Each row is a point on a tangle of strands that fork, close into loops and nearly touch. The rows are in no order.
In the rows, zero is written as 128.
Points whose rows are less than 123 apart are linked; no others are.
z788: [152 145  88 114 177 137 160 125 135  87 131 150 121 102 185  95 169 180
 120 111 174 156 195 118 133  96 125 159 125 113 143 152]
z41: [ 91  88 152 125 129 226 115 134 149 105 152  73 172 106 119 176 190 118
 115 159  61 124 121  87 129 116 119 117 133  70 109  93]
z17: [140 125 159  92 152  72 117  94 146  71 146 111 151 116 107 159 123 116
 119 108 103 159 113 116 174 133 111 132 131 171 171  93]
z533: [141  97 123 122  98  69 106 111 132 117 157 128 185 151  92 139  94 138
 125  89 123 143  83 129 168 158 136 124 174 149 141 181]
z976: [175  76  86 162 173 111 125 132 134 140 137 191 173 153 149 116 124 162
 161  90 197 157 118 143 138  89 162 177 121 150 125 143]
z78: [107 168 131 144 152 138 127 100 143 110 127  98  97 121 129 110 152 118
  97  94 145 121 115 109 141 107 131 130  99 122 153  96]
z902: [133 111  83  95 146  65 190 157  95 112 158 144  91 122 148 155 144 143
 105 135 166 123 159 118 113 131 160 113 104 118  95 187]
z293: [123 113 131  91  96  86 153 107 153  83 151 141  93 152  88 107  99 129
 146 103 151 167 157 132 175 139 209  89 111 131 146 134]
z195: [126 172  93 175 147 146 147  92 128  96 141 114 127 139 136  85 173 195
 147 126 171 151 155  94 131 104 130  91 122  86 154 135]
z267: [105 132  88 134  85 107 164 111 130  91 107  89  98 167  82 122 103 110
 112 147 145 101  99 142 117 150 203 106 101 135 147 164]
z337: [112 178 172  88 117 123 149 117 154 121 122 114  60  66 137 148 163 102
  97 109 110 118 180  97 166 150 143 117 104 134 157  83]
z660: [181 142  99 158 136 121 147 153 118 145 114 160 114  87 181 173 166 175
 103  81 154 138 126 128  86 142  96 169 105 112 110 143]
z668: [138 121 116 163 133 132 115 144 121 216 123 149 130 159 125 149 118 137
 151 114 157 116 102 166  94 142 105 182 111 136 102 137]
z106: [109 130  94 121 146  61 165 102 120  60 159  98 103 140 112 155 169 133
  84 138 159 104 112  88 134 133 120 109  95 103 120 169]
z677: [107  84 154  89 107 175 119 145 109 124 107  83 153 109 111  91  74  85
 142 150  86 130 101 155  90 140 187 111 164 117 142 117]
z651: [109 130 100 107 100 118  88 136 120 123 100  67 184 107 139 164  60 122
 131 117  96 150  94 156 106 144 179 155 160 157 145 157]
z939: [199  93 136 142 102  91 113 121 128 199 138 214 133 119 127 138 105 170
 149 106 130 155 132 134 134 184  90 141 161 118 120 130]
z361: [123 153 157 117  82 130 131 110 149 147 115 140  86 156  98  92  90 107
 135 120 130 128 134 175 126 151 149 126 123 134 163  97]
z830: [124 159 150 117 146 119 159 137 125 170 119 135  98 133 124 112 148  87
 114 146  99  74 117 167  83 140  74 154  94 153  97 142]
z262: [165  76 113 128 158 101 129 146 133 147 123 179 141 160 118 100  82 125
 193 143 143 142 116 191 124 126 143 156 146 179 108 132]
z762: [155  94 120 153 144 128  91 198 122 200 137 164 165 132 144 189 104 151
 172 113 144 143 102 161  92 141  92 214 122 142  97 116]
z77: [ 80 154 153 101  74  96 143 142 150 169 144 135  32 135 101 144 104 118
 131 113 165 124 185 136 146 148 169 142  85 115 145 102]
z474: [133 146 138 146 149 208 113 178 113 165 100 145 135  92 193  88 132 119
 148 130 107  92 176 144 109  97  95 154 156 117  77  93]
z750: [101 170 165 178  76 171 112 109 127 174  99 116 104 146  99 106 131 109
 105 116 136  75 111 100 135 137 108  86 128 101 135  93]
z114: [ 53 121 121 153 125 141  72 140 133 126 113  47 166 139 120 169 102  97
  92 122 124 112  78 122 126 101 167 165 112 133 148 129]
z982: [143 150 134 130  87 108 136 126 154 190 126 192  81 132 124 145 114 153
 126 128 154 116 175 138 147 169 111 157 125 118 124 102]
z547: [139 153 118 137  65 137 139  98 104 162 111 125  71 152 100  77  94 144
 133 114 126 134 115 150  88 182 177  82 126 109 135 156]
z877: [148 117 163 143 129 111  95 126 114 200 101 193 112 155 140  90 109 109
 116 164 136 108 125 155 117 127  62 128 144 110  99 118]
z344: [144  79  93 101 133  67 181 134 125 125 164 185 110 137 135 131 138 158
 139 122 175 136 159 127 146 120 181 112 119 129 102 199]
z659: [166 173 126 127  73 167 142 115 123 191  73 153  61 129 128  88  85 123
 155 137 112 149 163 181  94 163 147 112 140 145 121 115]
z654: [125 109 152 116 152 140  75 123 128  99 129  50 184 106 137 174 125 122
 108 110  80 173 105  76 133 112 124 109 142 133 151 102]
z895: [159 148 150 128  88  84 100  85 129 146 157 119 132 151 101 179 142 155
 111  94 134 156 136  84 173 157  91  92 125 142 142 124]
z611: [102 147 135 103 138 129 149  93 155  34 124 106  98 115 102 112 142 122
 118 123 171 170 140  97 175  97 199  83  95 131 165  96]
z359: [120  96 141 117 126 154  89 147  85 158 155 124 158 131 169 124 127 120
 122 160  82  96 110 128  85 143  88 132 144  86  74 165]
z238: [106 162 108 168 147 108 117 131 127  88 117  63 123  87 136 157 158 129
  69 101 100 133  85  78 114 121 106 134  97 116 148 134]
z966: [110 130 142  87 119  56 146 137 161 132 170 187  86 152  79 112  99 106
 146 166 155 111 155 179 150 156 111 163 101 148 148  92]
z826: [145 129  97 160 135 135 144  98 126 115 149 148 121 168 124  72 153 175
 152 100 193 141 127 116 142 116 153  96 126 105 137 156]
z295: [147 167 104 144  95 174 149 111 113 187  89 131  65 143 117  96 113 140
 153 139 120 138 139 171  67 162 162 103 115 134 112 149]
z856: [132 177 111  71 156 104 162 159 147 127 110 121  98  90 120 186 104 110
 148 146  84 121 160 190 102 134 141 158  92 189 115 157]
z745: [137  88 128 108 136 116 155 123 128  55  94  90 155 113 106 110 115  72
 129 149  91 110  84 121 145 129 172 114 171 146 168 151]
z884: [ 97 108 161 128 145 142 155 104 120  99 127 110 132 158  77  70 127  62
 111 153 137  76  73 132 118 103 128 114 103 119 141 102]
z859: [146  91 145 104 171 137 113 124 133  84 128 142 158 136 147  83  83 110
 180 100 127 155 133 170 162  91 152 145 164 162 146  97]
z79: [127 133 162 111 128 132  77 157 131 162 121 123 155  98 155 152 104 115
 144  96  88 128 142 148 133 140  91 178 157 131 130  90]
z110: [114 143 137  98 145  85 161 120 133 166 144 163  87 156 102 114 128  86
 114 172 126  93 142 180  93 140  99 149  82 151 106 137]
z886: [140  94 106  74  95  50 172 142 151 133 136 176 101 150  88 145  83 102
 151 163 110 129 155 174 142 168 169 105 126 165 113 186]
z683: [111 163  89 142 121 111 128 123 122 119 113  71 108 111 128 164 132 125
  80 104 120 125  94 123 105 149 138 149 102 135 144 160]
z286: [120 108 153 121 136 180  67 134 123 115 141  61 167 115 154 165 120 129
 125 107  86 141 123  95 125 120 136 108 154  96 117 108]
z882: [158  85  70 106 107  54 166 156 155 149 138 174 115 145  96 188  96 125
 168 143 134 138 150 163 143 168 182 157 126 175 121 184]
z240: [129 184 116 110 168 167 165 145 129  96 111 132  86  60 180  63 160 130
 131 118 128 142 201 141 104 102 147 159 124 136 148 118]
z699: [ 81 113  96 101 124  75 148 142 139  81 105 112  62 130 125 149  89 125
 115 130 188 142 163 107 169 104 224 131  95 144 132 144]
z838: [162  84 122 129 183 169 108 147 108 114 143 145 170 125 183  82 111 157
 170 102 136 148 153 138 130  89 127 139 167 121 101 133]
z858: [ 90 147 149 168 122 179 113 169 122 152 102  70 157  60 149 153 193  76
  97 122  68  83 124  75 132 127  90 103 120  98 132  89]
z111: [139 141 153 125  61 120  97 124 143 169 123 171 118 145  95  90  56 110
 161 138 108 153 128 177 136 186 130 129 154 127 164 100]
z581: [122  83 134 139 124 191 115 130  95 119 124 115 133 119 138  64 107 123
 163 166  74 107 112 128  74 131 147  88 168  69 114 123]
z948: [123 118 134 133 143 100 124 106 148 136 155 153 125 179 104 114 107 129
 145 113 188 131 131 171 166 121 135 157 102 145 153  98]
z914: [175  82 112 142 186 128 114 126 127 130 140 170 175 147 167 109 115 159
 156  83 164 161 136 145 144 100 122 170 153 131 120 131]
z178: [164 138 142 142 140 128 132 117  86  84 152  87 153 114 142 145 180 157
 148 131  74 156 115  71 110 137  88  80 173 112 139 128]
z640: [127 172  84 140 163 123 155 179 125  90 110 111  84  62 193 137 178 137
  96 103 109 144 138 136 106 110  86 161  90 133 133 138]
z965: [133 130 131 113 148 103 145  98 132 128 157 182 118 159 137  85 147 134
 126 126 185 120 149 143 152 102 104 144 107 129 131 124]
z593: [123 133  95 143  96 122 136 100 133 131 127  99  96 159  95 111 105 130
 122 105 136 113  97 150 103 169 177 109 120 127 152 164]
z491: [102 124 134 122 142 119 154 122 139  97 113 113 126 165 108 100 115  81
 131 140 143  89 102 168 119 102 156 151 108 155 141 108]
z133: [146 142 202  99 135 124 128  92 127 122 149 137 118 128  96 130 150  92
 112 121 119 120 129 109 159 120  83 105 123 140 161  81]
z422: [152 111 101 152 130 118 139  95 142 133 181 177 135 176  92  76 150 194
 149  96 194 158 121 112 166 123 132  82 116 113 118 178]
z898: [119 114 156 135 137 183 105 120 126 112 120  95 121 139 130  93 100 115
 154 107 122 134 122 137 133 103 170 110 149 115 154  91]
z932: [165  98 171 137 125 119 102 101 109 160 141 172 132 159 127  66 114 116
 119 137 117 135 125 127 142 137  76  89 155 102 120 134]
z207: [185 114 138 137 102 110 137 103 134 180 141 207 104 134 128 140 129 162
 132 109 154 138 162 121 153 165 104 129 146 110 117 130]
z959: [134 140 166 156 109 209 111 119 121 120 114  89 147 145 119 144 158 118
 148 140 127 158 142  67 144 103 123  58 156 134 134  50]
z971: [111 119 159  90 157  85 135  97 156  50 125 120 132 110 103 132 125  91
 126 123 136 129 104 139 183 109 151 136 124 163 174  84]
z854: [123 126 192 109 130 138 142  91 118 123 137 144 120 127  93  73 144  80
 103 151 119 108 117 131 138 116  96  94 121 118 158  85]
z872: [141 140 157 148 124 124 115 156 125 199 107 202 140 135 150 130 119 118
 111 141 129  69 132 144 133 124  29 159 135 127  90 101]
z544: [134 170 144  86 144 152 161 115 134 102 120 142  77  76 162  76 137 102
 133 123 120 128 182 150 127 131 150 136 142 141 150  97]
z172: [134 131 124 104 121 121 150  86 149  68 137 117  94 131 114 111 124 146
 134 111 157 160 158 127 173 112 184  85 110 132 158 117]
z73: [126 103 169 130 127 173  96 141  95 125 155 106 160 126 150 152 158 120
 117 150  71  91 124  75 107 137  63  94 163  87  88 140]
z992: [136  96 133  84 128  92 162 101 143  31 110 122 125 114  92 118 128  62
 112 149 129 109 112 129 175 113 167 127 136 157 166 133]
z294: [118 171 170 139  93 120  92 100 142 147 123  84 135 133  99 181 149 115
  98  97 126 151 120  79 162 132  96 117 113 145 150  80]
z97: [149 157  93 104 160 104 172 190 131  94 121 139  77  72 195 177 161 136
 103 114 122 139 166 157  91 123 115 172  83 145 107 151]
z55: [116 121 189 146 121 211 129 123 102 108 128 100 146 151  92 102 171 114
 147 172 126 153 127  77 141  99 122  47 152 108 146  43]
z413: [113 124 183 145 117 210 103 142 150 148 101 155 151 127 158 103 126 116
  93 177  91  65 146  93 148 104  79  54 162 101  57  75]
z431: [ 65 155 100 142 123 154  90 168 115 135  96  41 163  52 145 158 122  95
  79 117  81 140  83 117  78 116 144 158 112 137 142 134]
z972: [ 90 154 140 161 121 206 143 144 102 159 101  94  99 121 118  70 123  94
 146 160 103  93 109 149  61 121 149  98 126 104 127 107]
z157: [137 172 139 164 146 156 136 140  97 119 112 127 133 108 168 116 180 144
 129 129 121  93 144  88 121 104  59 115 158  91 115  98]
z196: [ 83  91 163  98 113 219 100 135 161 133 146  99 178  91 132 159 167  83
  87 155  62  90 126 116 124 126  96 155 116  90  95  97]
z461: [154 170 165 142 104 161 126 143 119 133  98  99 152 116 150 181 169 126
 101 124  84 105 139  53 140 134  74  75 157 136 111  88]
z468: [ 88 152  97 145 152 101 159 129 122  54 114  70 123  84 123 135 173 120
  83 142  87 107  79  90 106 123 129 137 100 110 158 123]
z191: [119 157 175  53 131 117 166 112 155  93 127 134  80  53 134 125 149  81
 106 131  93 114 155 136 141 151 157 139 118 146 162  88]
z278: [146 101 100 137 122  99 151 107 126  74 122 130 143 165 110 101 116 122
 134 120 144 114 103 135 167 114 163 106 139 145 133 165]
z813: [114 146 125 146 104 129  96 124  96 188 140 110 142 147 115 140 146 116
  95 121 128  78  76 124  86 167  90 138 128 103 109 171]
z389: [ 93 100 171 112  84 223 108 130 132 147 114  76 147 100 110 124 120  96
 107 132  85 120 116 113 123 148 149  93 164  74 138 101]
z314: [122 176 137 164 114 123  66 107 115 121 124  58 138 126 133 192 155 145
  82 101 105 180 103  50 137 126  80 102 108 148 146 116]
z455: [144 155  87 149 171 132 154 111 122  71 126 116 120 112 169 109 163 172
 132 116 145 147 158 108 119  97 129 127 137 103 152 138]
z150: [101  95 181  93 117 214 113 138 127 132  95  87 130  98 120  90  98  82
 144 130  93 140 117 140 119 134 169 111 153 105 152  78]
z782: [157  93  80 128 138  59 149 153 143 128 129 171 143 151 102 189 112 137
 159 149 150 126 118 167 134 133 147 185 115 185 109 172]
z376: [ 85 116 113 117 122  68 151 124 159 119 153 159  91 166 105 148 112 129
 139 131 212 132 152 148 166 119 167 157  80 145 126 132]
z904: [148 113 117  88  96  67 136 100 117 130 153 126 176 130 104 136 100 115
  95 112 109 122  94 141 135 170 121 119 150 145 151 192]
z159: [112 158 152 162  79 160 107 106 103 185 114 105 125 148 105 124 137 125
  96 125 129  68  93  98  97 161  95 100 134  91 130 140]
z975: [147 171  97 134 167 158 136 139 148 117 114 135 133  95 177 102 181 210
 122 121 194 182 212  70 143  95 106 140 101 106 157 135]
z219: [100 164  69 133 103  88 121 135 123 142 107  85 114 136 113 175 110 142
  90 119 146 132  84 132  88 156 158 159  95 156 129 191]
z738: [133 172 135 164  67 135 133 112 150 197  83 186  82 138 127 118  94 143
 120 116 159 101 156 139 147 153 117 112 145 126 131  94]
z735: [126  83 168 110 116 205  87 115 129 102 144  75 165 133 126 144 128 120
 142 134  88 158 122 108 129 138 149  79 166 103 122 111]
z429: [121  76 126 113 118 155 139 122 112  75 103  76 163 128 106  98  92  85
 139 139  97 123  83 140 105 125 186 106 163 131 153 149]
z248: [163 143 108 150 155 148 136 149  89 153 114 138 121 114 185 126 165 161
 129  95 124 124 120 124  89 138  91 161 134 110 100 142]
z530: [137 130  87 105  97  81 124 132 145 101  94  97 139 114 125 157  72 126
 138 111  98 163 118 157 129 157 180 164 149 174 160 151]
z720: [117 162 173 146 132 129 103 104 148 146 130 105 118 136 116 143 143 108
 105  92 144 112 117 113 158 114  86 144 103 136 148  86]
z340: [142 110 137 112 122 100 151  98 159 100 199 184 141 170  80  88 149 150
 148 106 195 182 156 107 201 103 147  69 115 127 113 171]
z716: [ 81 122 128  88 102 150  63 168 127 135 131  74 189  83 164 187  84 110
 123 115  81 147 108 144 110 124 154 186 156 130 118 136]
z561: [126 115 186 151 123 206  87 129 135 134 122 167 143 174 144 104 143 129
 122 190 121  92 153  83 150  89  80  51 163  94  81  86]
z650: [145 101  88 125 125  58 135 129 138 123 120 142 156 151 118 174 107 129
 117 107 136 125  98 149 153 135 125 192 120 168 122 170]
z287: [129 129 184  81 132 103 100 132 134 125 143 117 168  96 121 141 104  85
 127 113  80 116 130 148 135 154  90 164 155 138 158  88]
z609: [183 107 118 104 129  93 167 134 131 152 161 207 106 115 162 160 155 174
 114 105 156 139 176 120 121 160 118 148 115 110 110 150]
z414: [ 55 136 112 149 120 154  67 163 118 134 119  43 187 102 140 167 121 102
  74 121 105 109  85 121  96 115 151 162 117 121 126 154]
z920: [ 73 156 104 163 157 143 148 111 146  76 111  78  82 100 125 101 156 125
 114 125 147 125 116 113 122  99 173 133  93 119 164 103]
z84: [193 143 132 141  96 113 120  79 107 138 167 124 140 167 113 152 161 167
 137 102 127 180 125  76 156 154  99  78 142 144 119 145]
z212: [163 139 159 151 125 136 113 133 124 184 118 175 143 138 152 148 126 141
 119  96 150  91 133 119 154 125  52 148 150 117 104  92]
z801: [ 74 172  69 163 168 132 164 120 151  76 109 113  93 122 143  89 168 157
 110 156 199 129 150 118 121  75 166 149  81 118 146 133]
z48: [ 83 114 179 160 137 184 144 121 108 105 150  93 163 146  82 135 195 127
 156 183 105 126 107  72 118  89 116  61 133  75 147  73]
z59: [114 136 161  80 157  59 146 111 153 102 163 177 112 126 111 121 127  91
 111 145 127  95 148 173 152 140  92 173 103 157 146  93]
z378: [167  98 106 117 139 109 164 109 124 132 142 190 113 151 124  39 113 130
 138 153 122 146 140 171 112 123 156  92 140 138 107 173]
z313: [113 147 116 133 127  83 174 101 119  68 155  93 120 118 103 133 174 142
 108 145 111  90 104  95 100 142 108  96 106  94 150 147]
z76: [121 175 156 172  86 176 104 124 144 194  80 131 114 148 121 131  96 128
 115  85 146  93 139 108 159 135 121 110 154 125 127  74]
z834: [156  81  50 134 144 102 185 135 140  93 121 170 117 138 138 115 140 157
 150 129 176 156 159 125 155  99 204 131 144 161 106 208]
z851: [140  89 105 126 120  88 164 116 143  66 131 166 125 172  98  84 122 107
 149 148 173 108 139 135 192  93 169 127 127 161 129 171]
z353: [118 111 115 136 127  73  82 151 126 150 142 122 189 148 107 184  97 121
 130 118 141 110  84 160 121 146 103 201 122 153 140 144]
z989: [167 165 159 164 124 121 120 106 126 172 139 177 136 159 135 175 161 161
 106 115 173 108 135  90 170 111  42 118 129 131 110 107]
z423: [177 167 150 126 131 149 117 124 106 106 122  83 136 108 140 164 184 141
 129 122  80 159 134  66 131 123  84  80 156 146 137  85]
z576: [153  89 124 124 125 118  76 169 131 202 138 176 164 132 109 121  49 138
 208 179  99 174 116 194 106 160 104 156 151 148  98 130]
z94: [134 149  85 146 148  69 148 103 119  62 165 107 116 135 122 173 173 184
  98 125 142 154 114  65 143 117 100 100  91 103 115 158]
z646: [131  83 143 126 166 167  98 111 126  79 125 113 163 145 127  85  89 124
 162 105 138 158 122 136 160  83 189 110 156 133 154 100]
z633: [126 114 161 128 122 140  87 140 124 164 123 134 147 147 140 116  85 119
 154 110 108 124 125 160 127 139 116 161 158 120 116  99]
z68: [161 117  78 161 163  73 142 107 113  72 175 141 156 142 131 157 190 200
 131 124 160 159 107  66 155 120 108  88 114 115 121 179]
z831: [188 111  77 126 140  84 153 166 129 137 133 182 123 108 158 195 142 168
 117 105 147 150 113 154  85 140 131 186  89 143 103 172]
z878: [147 122 116  78 155  95 165 144 155 145 140 191  98 116 132 132 103 134
 160 145 135 153 186 188 128 139 144 171 125 165 123 118]
z534: [156  92 109  92 119  73 163 119 119 135 129 167 124 148 106  98 104 110
 146 158  95 129 111 175 120 149 149 110 147 169  98 193]
z622: [152 195 135 155 152 188 129 140 125 124  99 127 131  81 184 116 175 146
 123 106 112 117 167  85 136  92  83 115 150 122 136  83]
z31: [133 122 113 140 158 135 148 127  96 155 121 141 116 150 122  77 114 124
 146 178 120 103 105 171  76 121 113 118 124 124  91 157]
z787: [155 130 128 150 152 122 139 101  99 158 151 167 129 160 132 115 182 157
  92 130 164  78 108 101 116 130  48 122 121  88 107 148]
z771: [144 119 183 151 136 158 100  94 109 146 149 166 144 176 129  64 143 125
 128 169 135 120 126 101 138  94  65  51 151  94 117 116]
z164: [ 99 163  65 180 152 132 157 126 132 121 119 110  79 149 134 109 154 169
 124 135 182 117 127 132  94 110 157 156  92 105 125 154]
z203: [165 105 101  82 159 109 180 132 159 152 142 214 127 142 146  84 123 150
 162 143 185 152 188 175 125 123 161 151 116 157 131 152]
z322: [165 132 111 162 153 166 131 166  82 129 125 142 145 106 186 136 169 176
 137 109 120 116 124 103  99 116  65 128 167  71  95 144]
z448: [ 80 103 126 124  99 117  61 153 136 151 155 101 213 159 111 180  62 124
 138 134 131 130  86 165 130 135 145 179 158 134 128 153]
z978: [ 89 115 142 147 126 194 138 137 102 125 110  83 128  92 128  79 146 114
 156 155  84 109 107 127  68 122 160 100 160  66 138  99]
z795: [120  90 179  74  70 143  85 139 118 139 123 119 177 121 106  92  51  82
 137 141  83 165 104 164 113 155 165 109 171 128 149 122]
z305: [150  78 102 105 137  93 172 122 175 108 158 204 141 158 114  69 110 139
 156 126 174 154 162 165 179 108 182 138 128 167 124 166]
z600: [130 117 172 107  73 135  89 150 129 166 111 145 137 129  99  81  35  99
 176 152  78 172 123 183 114 174 146 129 163 140 146 109]
z116: [ 85 148 149 159  89 215  94 155 145 159  96  72 168  94 126 174 166 102
  88 128  85  79 124  63 150 125  98  62 135 107 107  72]
z565: [146 113  87  96 142  75 185 179 111 111 143 149  88 102 163 193 148 154
 106 127 143 137 147 136 100 136 130 163  91 132 104 180]
z85: [148  69 125 118 157 189  96 143 104 123 144 123 158 130 197  92  90 153
 176 118  99 148 140 142 121 116 146 136 169 113  68 149]
z817: [109 153 109 154 144 167 145 140  99 140 110  93  99 140  98  83 132 111
 156 165 119  99  95 160  58 118 139 106 107 118 112 136]
z712: [114 174 170 142 104 166 116 146 143 171  95 105 163 116 135 179 136 111
  89 121  88  71 119  65 158 126  75  58 147 141 105  74]
z737: [ 89 174 158 104  94 124 142 114 157 137 135 124  57 112 122 125 133 113
 105 106 170 122 182 119 162 130 152 116  86 113 147  94]
z833: [170 140 139 109 118 132 132 135 115 184  94 187 107  97 157 106  91 134
 163 136 107 137 175 164 117 148  97 161 160 147 114 101]
z301: [ 79 129 151 170 179 156 132 128 110  77 139  76 154 109 125 133 196 136
 146 157 109 128 111  73 121  67 122 108 125  88 167  74]
z215: [ 82 127 142 114  86 199  80 172 136 148 132  84 154  87 164 151 128  94
  98 130  76  98 129 135 108 123 116 175 121 103  85 118]
z701: [129  88 140 127 125 188 102 139  98 135 119 119 131 141 161  74  89 123
 167 166  96 134 119 155  91 127 149 111 164 106  79 138]
z253: [ 73 116 134 141 135 129  98 112 134 100 113  71 154 159  98 135 111  80
 107 121 147  95  68 134 136 104 159 146 110 146 155 121]
z799: [110 125 134 158 108 122  86 130 116 224 136 132 142 183 105 149 120 136
 113 125 156  86  80 153  98 160  92 166 108 122 110 148]
z450: [ 58 131 120 105 141  91 130 112 169  57 109 110  76 111 118 131 111 110
 102 127 173 142 160 110 182  96 205 132  84 141 153 110]
z719: [ 98 138 158 180 151 199 117 132 128 121 110  69 136 104 134 129 175 116
 132 130 112 125 128  70 136  88 125 102 134 101 151  61]
z608: [155 135 133 162 128 108 136 101 119 159 149 167 110 159 132 159 175 153
  97 108 179 103 121 104 141 135  70 144  93  97 110 139]
z406: [ 84 125 118 107 102  48 135 143 147 159 158 136  78 162  95 176  99 132
 127 121 195 136 154 145 152 155 170 148  83 118 130 126]
z967: [124 132  54 168 149 134 154 134 142 136 105 134  82 147 127 141 131 179
 132 120 210 146 135 143 108 102 199 150  80 138 115 156]
z559: [144 104 149 112 148 133 107 132 128 130 118 155 143 137 142  82  76 107
 172 119 116 136 127 175 124 113 130 156 161 143 119 106]
z154: [100 131 130 110 104 169  74 176 105 155 124  78 171  87 170 165 106 119
 130 115  70 128 116 139  92 138 124 180 135 125  91 150]
z510: [158 200 123 148 159 184 130 132 143 117  98 136 142 102 181 118 178 188
 115 101 172 152 206  65 167  74  75 132 135 140 142 108]
z711: [116 182  87 150 182 148 159 162 124  88 103 102  96  56 190  97 174 134
 123 111 105 144 155 135  91 103 125 163 110 130 140 116]
z42: [133 135 158 140 128 184 108 140 118 167  90 160 128 120 173  84 120 115
 128 143 113  79 155 107 138 107  77 108 178 104  77 101]
z766: [192 128 105 146 142 114 150 102 106 129 180 162 141 148 134 139 197 197
 144 121 141 176 137  75 149 139  83  74 141 118 112 177]
z861: [112  87 114  93 119 153  85 160 105 147 140 105 177 140 148 153  92 122
 141 149  92 110 102 155  84 135 125 163 131 132  68 178]
z842: [155 114 103 131 165 139 151 117 110 145 121 178 126 147 150  57 120 130
 160 162 134 136 137 171  78 117 121 109 151 135 101 152]
z319: [135 116 154 111 152 107  85 109 129  93 153  82 173 133 125 171 120 121
 129 102 105 174 101  97 164 114 107 115 138 156 157 104]
z234: [ 98 141 143  88 139  90 167 139 143 153 152 190  82 166 106 111 124 112
 138 183 163  93 174 187 127 119 120 152  74 156 125 125]
z862: [128 158 137 152 123 112 143  90  99  86 140  64 143 104 115 158 184 152
 116 136  83 133  96  73 101 151 104  78 134 102 162 124]
z620: [175 138 133 110 145 172 121 168  86 169  92 158 125  75 199 103 114 137
 158 120  98 122 158 150 102 121  88 157 166 134  86 110]
z393: [155 111 131  71 100  46 140 114 129 155 144 177 131 123 104 117  94 112
 126 141  84 139 122 167 130 179 106 141 152 138 137 167]
z988: [116 138  65 137 103  83 130 134 146 174 113 117 115 145  93 212 109 165
 111 126 161 143 110 143 102 161 189 144  85 159 125 192]
z105: [186  89 131 150 112 104  96 161 129 198 145 197 161 123 140 171 102 157
 159 122 132 144 120 142 117 184  73 183 151 126 113 120]
z21: [147 102 116 135 118  74 111  98 137  78 145 111 166 162 102 135 112 136
 129  89 129 144  97 114 188 122 146 107 149 153 139 163]
z464: [ 95 116  81 131  92  91 155 121 134  96 108 103  80 171  97 152  98 110
 126 143 170 125 130 137 148 134 215 127  97 163 133 180]
z586: [ 87 174  98 184 129 113  95 125 119 105 127  86 118  96 127 175 161 158
  57 100  98 166  95  49 119 131  74 132  82 131 155 137]
z615: [164  83 112 134 150 115 105 156 126 191 126 175 160 149 101 141  65 136
 196 163 128 139 105 198 106 138 117 163 135 173  97 146]
z220: [166  90  55 149 156 100 156 148 123  83 101 136 146 129 146 126 116 153
 155 121 147 150 122 152 131 104 176 153 148 172 109 178]
z149: [ 78 145  99 148 157 102 174 112 136  46 102  80 104  93  94 125 164 117
 105 154 124 104  97  88 126  98 170 120  97 111 181 112]
z171: [125 122  53 153 130 106 137 140 148 148 105 124  75 158 107 198 106 168
 127 134 177 162 121 153 106 132 200 145  77 163 118 179]
z221: [ 64 124 122 148 147 172 117 169 112 139 106  45 160  48 144 147 171  84
  95 127  66 119  90 105 108 123 137 135 112  94 148 107]
z839: [107 102 158 135 106 191 103 125 120 112 160  82 192 125 129 183 203 132
 117 189  66 118 115  61 107 133  92  85 148  67 114 113]
z893: [113 155 121  77 143  91 151 159 166 153 142 152  67 121 101 174 100 114
 164 165 112 130 172 185 101 156 132 167  89 170 128 121]
z941: [121 133 184  62 129  78 125 119 149 117 152 143 133 104  99 130 101  70
 109 139  85 108 121 153 148 170  93 153 141 152 173  97]
z321: [123 136 146 115  77 120 126 108 156 115 121 121 100 150  74  98  71 116
 140  93 131 162 133 149 158 152 189 114 117 134 178 112]
z514: [152 107  60 128 118  91 137 127 131 105 101 117 123 121 144 161  86 159
 142 110 117 153 121 154 124 156 190 151 143 176 133 184]
z343: [127 122 142  81 150  86 153  95 156  94 189 175 133 150 117 105 154 145
 129 120 207 151 186 123 186  98 115 111  94 127 127 144]
z102: [129 130 147 171 151 143 121 102  92 153 158 166 128 170 133  75 174 130
 121 154 152  79 113 107 116 109  49 102 138  78 101 132]

How many points has the smallest loop of links through each point below? Write 0 if it is on no loop.
z677 | 12
z982 | 12
z133 | 22
z219 | 11
z608 | 9
z359 | 8

A fork is a point with three links, a tip a point with one. Leave the first point through the second and follow the links. Name the first fork or tip that comes.
z611 / z450 | z659
z172 / z293 | z677
z966 / z59 | z559
z102 / z787 | z771
z978 / z581 | z976
z510 / z622 | z565
z294 / z895 | z313
z359 / z73 | z154
